A landscape with many peaks, sampled at points; each row gives a point and its height.
A climber steps from a point to whichever of its 2 nearest points has the largest rise for the distance, and stops where none of them is higher. Distance is the straight distance between rows; heights are no part of it.
z148: [139 107 136  86 134 133  86 130 169 106 161 138 156  83  89 122 169 133
 127 131 163  80]  h=3.29
z576: [116 145 160 156 118 162 119  96 133 118 140 127 100 143 117 147 136 153
 119 126 137 106]  h=5.40
z122: [138 107 156 133  71 148 134 124 133 113 180 190 127 127 115 151  99 148
 123 129 130 140]  h=5.12
z423: [126 141 146 142  90 125 140 131  77 113 104 139  66 131 148 130 122 137
 118 144  74 172]  h=7.01
z577: [155  81 166 157 141 212 138 126 171 185 151 215 135 115 106 182  68 168
 154 109 206 100]  h=6.86
z879: [132 110 142 110 134 103 141 127 125 101 126 105 113 127 121 107 146 118
 114 128 143  98]  h=4.38
z159: [135  86  92  99 161 132 152 168 152 185  86 125 148 127 133 118 113 127
 153 119 191  97]  h=3.79
z744: [123  72 126 120  99 139 110 153 150 123 166 175 158  83  79 151 121 130
 142 128 187  84]  h=7.34
z357: [136 108 148 129  54 101 110 126 118  87 200 183 135 115 118 168 125 129
  98 137 130 148]  h=5.00
z363: [127 141 127 138  95  86 110 117  63  95  98 109  93 133 113 138 158 119
  91 149  53 208]  h=2.30
z595: [124 125 156  94 131 144  80 107 140  95 166 135 124 120 107 127 160 143
 118 130 169  77]  h=3.50
z825: [132 129 158 162 115 194 115 145 146 173 154 160 140 140 113 166 106 159
 133 118 161  91]  h=5.52
z793: [117 126 132 103 137  89  63 102 150  64 163  87 148 128 116 118 182 130
 127 148  98 128]  h=2.73
z540: [114 123  97  99 125  70 148 148 102 114 126  91 127 133 150  97 157 109
 101 145  92 155]  h=5.95
z666: [128 114 126 134 128 153 173 154 128 172 135 163 122 152 117 143  74 129
 143 113 166 112]  h=7.18
z818: [123 165  84 108 158 112 166 105  99 125  70  76 125 138 175 100 148 104
 158 137  42 189]  h=1.60
z571: [127 137  90 114 127  86 145 164  63 130 127 109 100 120 142  98 119  95
  77 125  97 159]  h=7.54
z880: [142 122 165 110 149 172  84  92 179 153 140 169 136 105  94 138 114 159
 163 118 217  54]  h=6.73
z348: [110  83  92 100 143  99 139 161 163 165 112 112 169 104 132 116 142 111
 150 125 157  94]  h=3.68
z295: [142 130 117 142 198 133 175 132 143 172  77  96 138 159 160  92 101 104
 143 105 141 111]  h=2.32
z56: [144 143 115 147 111 143 161 143  82 193 124 162  98 162 145 140  90 127
 102  90 132 148]  h=4.42
z355: [122 116 141 123 106  84 114 107  91  85  93  85 105 149 113 119 161 131
  94 155  81 173]  h=2.05
z327: [110 142 148 133 132 131 129 142 154 155 138 107 145 131 138 126 130 135
 151 125 126  96]  h=3.28
z622: [129 165 103 146 183 132 173 120 136 149  70  88 128 171 161 100 109 113
 157 119 107 140]  h=2.22
z219: [104 125 133 115 120 134  91 148 183 150 143 106 152  98 122 127 133 138
 163 126 162  86]  h=3.40
z49: [123 127  94 111 155  99 165 131 154 134  99  69 181 119 160 106 132 107
 178 124 121 112]  h=2.16
z926: [101 131  93 106 147  82 130  80 126  83  73  51 146 142 167 102 179 112
 122 148  63 175]  h=0.56
z878: [133 135 138 119 166 145 149 120 163 135  81 112 134 149 142  96 123 124
 145 119 160  97]  h=2.42
z191: [115 138 170 118 102 137  80  64 130  67 193 128 113 118 108 149 167 158
  95 149 128 127]  h=4.99
z256: [108 142 130 110 133 136 122 149 158 123 103  87 136 115 161 116 143 133
 157 129 105  94]  h=3.12
z829: [113 120  89 104 142  60 126 162 159 101 138  79 179 105 152 108 155  83
 132 152 134 132]  h=3.02
z773: [118 168 104 132 102 100 130 165  57 133 116 138  88 117 137 141 148  76
 126 132  44 181]  h=3.16
z273: [138 165  95 137 112  99 145 143  40 164  99 123  66 130 151 134 132  87
 109 120  60 201]  h=3.51
z325: [133 106 149 102 111  82 117 122 137  74 152 121 139 111 101 122 156 108
 108 139 150 114]  h=4.05
z538: [141  91 128 104 118 135 112 137 164 136 131 168 152  75  91 136 137 116
 151 128 220  75]  h=7.26
z174: [100 156 113 139 103  89 115 151  87 105 114  89 114 132 143 133 161  82
 140 155  30 176]  h=2.72
z78: [122 122 101 133  94 107 152 188  79 153 134 146 128 107 121 135 101 116
  94 119 133 158]  h=6.67
z319: [149 163 127 184 134 170 162 132  76 186  98 160  81 183 138 142  87 125
 106 105 105 167]  h=4.21
z21: [129  86 132 131  67 150 158 155 114 146 182 198 148 101 126 159  91 142
 127 111 153 142]  h=5.05
z713: [123 136 113 126 130 114 157 125  70 117  85  94  80 135 141 113 127 121
 126 123  59 166]  h=8.12
z494: [136 135 111 124 131 132 167 146  97 167  97 129 104 157 150 111 105 132
 120 110 119 134]  h=4.61
z389: [143 102 127 146 123 183 172 159 130 185 143 202 113 138 126 169  46 153
 133 103 174 134]  h=7.03
z677: [118 136 153 132 121 124 111  91 137  87 125  90 111 136 116 125 153 138
 115 134 130 110]  h=4.88
z607: [126 120 109 120  95  90 136 168  76 103 156 139 120 121 107 121 128 102
  82 128 103 169]  h=6.95
z157: [111 126 110 119 105 112 124 158 123 110 156 141 147 114  96 128 116 127
 132 129 122 116]  h=7.51
z780: [139 114 141 124 181 173 112 131 190 169 101 123 144 109 119 124 131 145
 169 118 191  57]  h=3.80
z965: [112  87  85  97 129  65 140 168 139 142 135 100 168 111 132 111 136  91
 125 130 155 127]  h=3.49
z967: [148 148 167 129 149 136 111  80 156 101 124 114 133 113 103 111 132 155
 146 116 189  66]  h=6.34
z195: [113 120  87 121 154  60 137  93 137  68 111  61 172 121 170 101 181  93
 136 161  58 189]  h=1.33
z470: [113 159 128 104 153  97  39  73 161  61 168  88 154 101 131  96 183 134
 120 153 132 105]  h=1.32
z633: [113 124  87 108 144  83 142 116 177  98 113  77 202  98 171 113 158 103
 163 126 144 125]  h=2.45
z597: [122 170  64 112 143 100 166 135 110 147  74  92 123 134 177 101 123 107
 139 116  83 173]  h=1.90
z894: [159 119 169 171 109 204 125  99 152 130 187 209 149 123 125 176 101 187
 135 100 161  97]  h=5.32
z798: [142 175  84 133 169 126 166 140 106 180  64 110 117 149 172  98 113 112
 155 121  71 148]  h=2.09
z212: [133 150 145  91 119 116  48  83 144  64 190 123 114  97 101 130 165 154
 102 143 160 107]  h=4.09
z6: [117 127 101 117  91  68 106 180 108 108 167 127 149 116 104 127 113 103
 108 154  93 138]  h=7.48
z217: [110 116  94 108 149  41 141 134 133  77 133  70 171 121 152 106 166  72
 137 152  98 175]  h=2.21
z28: [141 125  65 112 166 100 172 149 120 158  84  80 172 119 163  92 124 112
 154  98 138 119]  h=2.00
z868: [131 106 143  95 148  90  84 124 167  72 163 107 162  86 105 111 160 107
 129 148 158  89]  h=3.62
z905: [127 148 167 145  66 152 131  89  97  94 172 168 108 130 126 162 148 140
 101 123  68 193]  h=6.25
z574: [131 151 136 167  77 144 133 100  58 113 100 154  71 144 136 157 129 144
 116 144  58 199]  h=6.43
z857: [132 130 130 104 172 135 132 108 188 119 106 118 151 119 134  92 155 110
 140 121 190  69]  h=2.58
z521: [113 132 134 113 121  61  61 119 132  63 169 107 151 133 111 109 161 111
 102 169  90 158]  h=3.98
z431: [130 148 163 175 127 192 129 134 117 147 135 145 115 158 129 154 123 150
 128 111 136 112]  h=5.68
z376: [117 122  86  99 119  98 154 152 118 142 109 126 129 138 154 102 131 123
 111 137 118 122]  h=4.96
z896: [141 137 174 138 112 189  89 111 156 152 183 176 127 117 129 156 109 181
 136 108 170  81]  h=5.42
z986: [147 117 183 152  84 178 139  92 133 115 196 194 138 107 136 169 100 177
 135  97 147 136]  h=5.23
z125: [164 119 144 171 182 180 138 163 152 199 105 161 141 183 120 131  79 153
 139 120 169 115]  h=3.89
z481: [135 122 122  98 161 106 116  96 180  72 113 100 164  95 131  94 173 115
 141 134 163  81]  h=2.98
z338: [154  77 113 123 180 165 140 163 170 203  88 150 135 125 111 122  92 143
 156 112 196  89]  h=3.83
z81: [130 116 140 151 172 165 117 139 174 183  99 143 132 151 103 133  86 149
 161 119 192  88]  h=3.86
z306: [126 143 149 166 103 178 159 117  85 120 133 173  88 141 135 155  86 134
 105 113 113 148]  h=6.21
z734: [156 160 132 180 160 172 145 167 111 204 100 154  95 191 139 125  65 144
 126 112 107 146]  h=4.03
z382: [139 124 164 144 145 161 116  97 160 126 138 154 124 121  90 136 108 145
 140 120 199  55]  h=6.62
z65: [170  93 166 147 138 197 100 113 167 161 141 195 133 109  85 160  94 171
 157  98 224  60]  h=6.81
z681: [128 129 164 125 101 136 123  88  92  82 152 138  96 142 113 141 157 145
  95 138  85 155]  h=7.16
z303: [134 160 145 152 145 170 135 106 126 138  89 124  93 179 127 112 114 146
 118 136  97 127]  h=1.86
z241: [149 170 120 173 110 139 162 133  43 175  97 149  62 150 148 151 116 108
 106 104  82 189]  h=3.91
z612: [112 164 125 139 155 149 145 109 133 143  91  82 111 162 146 114 131 120
 136 131 102 136]  h=2.04
z695: [108 141 137 130  81  91  72 124 123  84 183 123 140 133 111 144 152 117
  93 168 110 157]  h=5.06
z719: [152  86 161 157 155 199 157 146 167 193 146 199 116 135 115 165  50 160
 144 119 170 131]  h=6.93
z314: [121 131 147 147  81 138 154 138  97 124 133 148  91 128 143 145 107 141
  96 136 118 137]  h=6.51
z944: [110 103 128 111  95 127  97 149 147 110 175 162 148  90 100 152 117 137
 122 148 147 106]  h=7.27
z866: [ 97 130 134 126 123 104  94  85 111  68 117  67 113 131 108 129 198 121
 103 158  68 169]  h=1.56
z156: [138 149 165 196 108 204 149 109 117 139 145 180 111 152 139 168  85 162
 117 103 129 144]  h=5.93
z27: [109 154 109 126 136 109 124  90 121  93  95  79 123 148 135 106 184 110
 139 148  64 169]  h=0.95
z870: [118 123 105 109 149  71 159 133  80 106  82  69  89 114 154  91 147 104
 104 139  73 176]  h=6.52
z623: [110 101 110  92 137 106 109 138 184 155 130 101 192  89 115 127 152 118
 173 142 174  76]  h=3.53
z358: [115 132 157 112 104 109  73  93 107  76 179 134 108 130 108 145 168 138
  98 154  90 148]  h=5.97
z579: [128 108 113 111 124 131 142 165 134 149 123 145 135 124 103 122 100 137
 135 106 148 114]  h=7.33
z498: [141 141 121 157 171 170 137 162 141 200  90 135 119 180 133 116  78 129
 137 112 141 122]  h=3.94

Call two points neighbours if one is among the 2 nearest of the other. Go from one point of each pair to the other, from neighbour to neighbour, staying as high as possible. Name the lowest point that can't be avoided.
z681 / z713 -> z905
z744 / z423 -> z540
z157 / z571 -> z607
z744 / z157 -> z944

Where does a climber stop that starts at each point below?
z622 -> z431
z926 -> z348
z382 -> z157
z28 -> z431
z148 -> z431
